Points on a hilly landscape, in no order, each with its height.
A ball rolls from a point to whichever of its 5 nearest points has the largest drop for the distance, and stops where none of them is lower. Distance is the straight distance between rows; heights are no part of it.
Kone: [152 137  95 132 167 101  90 151 221 104 130]  height 671
Nezar: [143 121 147 112  68 180 148 102  51 148 147]  height 295
vez: [120 130 144 138 103 120 154 107 139 122 134]  height 142
lolu: [131 136 107 101 158 134 104 133 173 101 149]  height 732
murif: [138 152 147 108  82 161 145 131 101 148 156]  height 274
kuv: [112 138 133 111 168 106 100 136 178 127 148]  height 619
liga: [137 145 141  97  60 197 156  98  72 128 164]  height 370
far: [ 89 108 129 168 191  71 118 133  80 152 116]  height 137
Puvem: [143 142 156 122  88 148 145 136  91 156 143]  height 371
nesen: [117 129 127 108 137 134 123 111 163  98 151]  height 717
Fev: [127 127 151 156 108 110 153 121 106 151 118]  height 331
bofer: [148 134 102 100 168 133  95 146 195 103 142]  height 131
peda: [171 154  96  94  96 183 151 150 166  91 126]  height 51
zazed: [187 125  95  96 102 190 148 125 182  84 120]  height 66
mabi: [137 111 145 124  78 167 138 119  47 160 126]  height 201
ziz: [113 144 136 145 163  83  90 148 209 124 128]  height 752
mibin: [ 97 101 138 143 191  68 123 145 110 155 114]  height 130
Suze: [110 102 131 172 148  90 142 117  91 143 110]  height 149
fos: [125 112 145 131  84 172 137 117  16 144 116]  height 84
pipa: [185  98  95  85 137 165 111 128 184  86 143]  height 178
Pov: [188 145 109  70  88 196 154 147 152 106 131]  height 77
Rif: [125 121 132 163 119 105 139 124  81 156  95]  height 186
Sagep: [128 142 113 141 171  81  88 140 219 102 128]  height 733
roz: [134 128 135 154 113 126 139 143  56 162  95]  height 230
Fudef: [103 108 139 125 134 113 136 107 138 129 142]  height 444
Basi: [182 114  90 102 107 178 133 125 179  74 122]  height 73
bigem: [120 126 135 144 118 145 126 138  30 164  96]  height 181
fizuk: [160 115  97  86 157 159 114 127 177  79 140]  height 359
bosi: [ 68 113 122 172 191  67 103 130  67 151 110]  height 144
zit: [128 127 146 143 117 136 133 146  54 169  98]  height 222
gofu: [106 121 149 139 171  65 114 147 168 158 120]  height 220
taz: [121 138 117 110 163 114  96 141 180 112 149]  height 661
vavi: [151 117  94 105 118 163 132 110 171  74 131]  height 169
sigo: [143 157 130  96  86 181 155 136 102 129 162]  height 148
dev: [ 93 148 131 179 125 115 121 142  38 160  84]  height 252
zupu: [ 82 121 117 185 162  79 115 116  56 135 104]  height 151
Digip: [131 144 111 111 168 109  98 146 196 111 139]  height 54
mubo: [114 112 146 143 122 109 143 106 138 127 133]  height 454
padeg: [142 154 118 121  92 149 144 127 168  94 127]  height 196
ril: [145 162 131 108  79 164 147 137 134 128 146]  height 249
Vap: [139 131 144 123  99 146 146 136  68 174 120]  height 299
fumet: [123 138 116 123 117 140 132 110 166  96 134]  height 470
fak: [123 136 109 149 161  77  92 135 222 104 123]  height 739
nef: [ 92 128 122 190 146  95 123 125  59 142  89]  height 163
rus: [105 102 152 127 159  92 135 118 129 144 136]  height 18
Disi: [125 134 129 126 109 134 143 103 154 110 143]  height 629
kurid: [146 109 147 124  49 184 154 102  36 147 113]  height 307
fupub: [103 121 150 153 182  57 114 145 179 155 111]  height 263
dafo: [132 148 142 132  96 137 155 125 132 134 130]  height 493
lut: [ 97 115 151 118 161  91 113 127 158 146 149]  height 300
Vuri: [100 110 147 122 149 110 117 112 147 133 147]  height 391

Where does a ball stop that starts at each point below?
dev: rus
fizuk: peda
zupu: rus

Call two points neighbours if one is among the 5 nearest of the other. Go from one point of each pair to the other, from neighbour to neighbour, staying as low as possible. Name the highest point that can't be avoided.
Digip, peda: pipa
rus, vez: Fev
rus, fos: zit
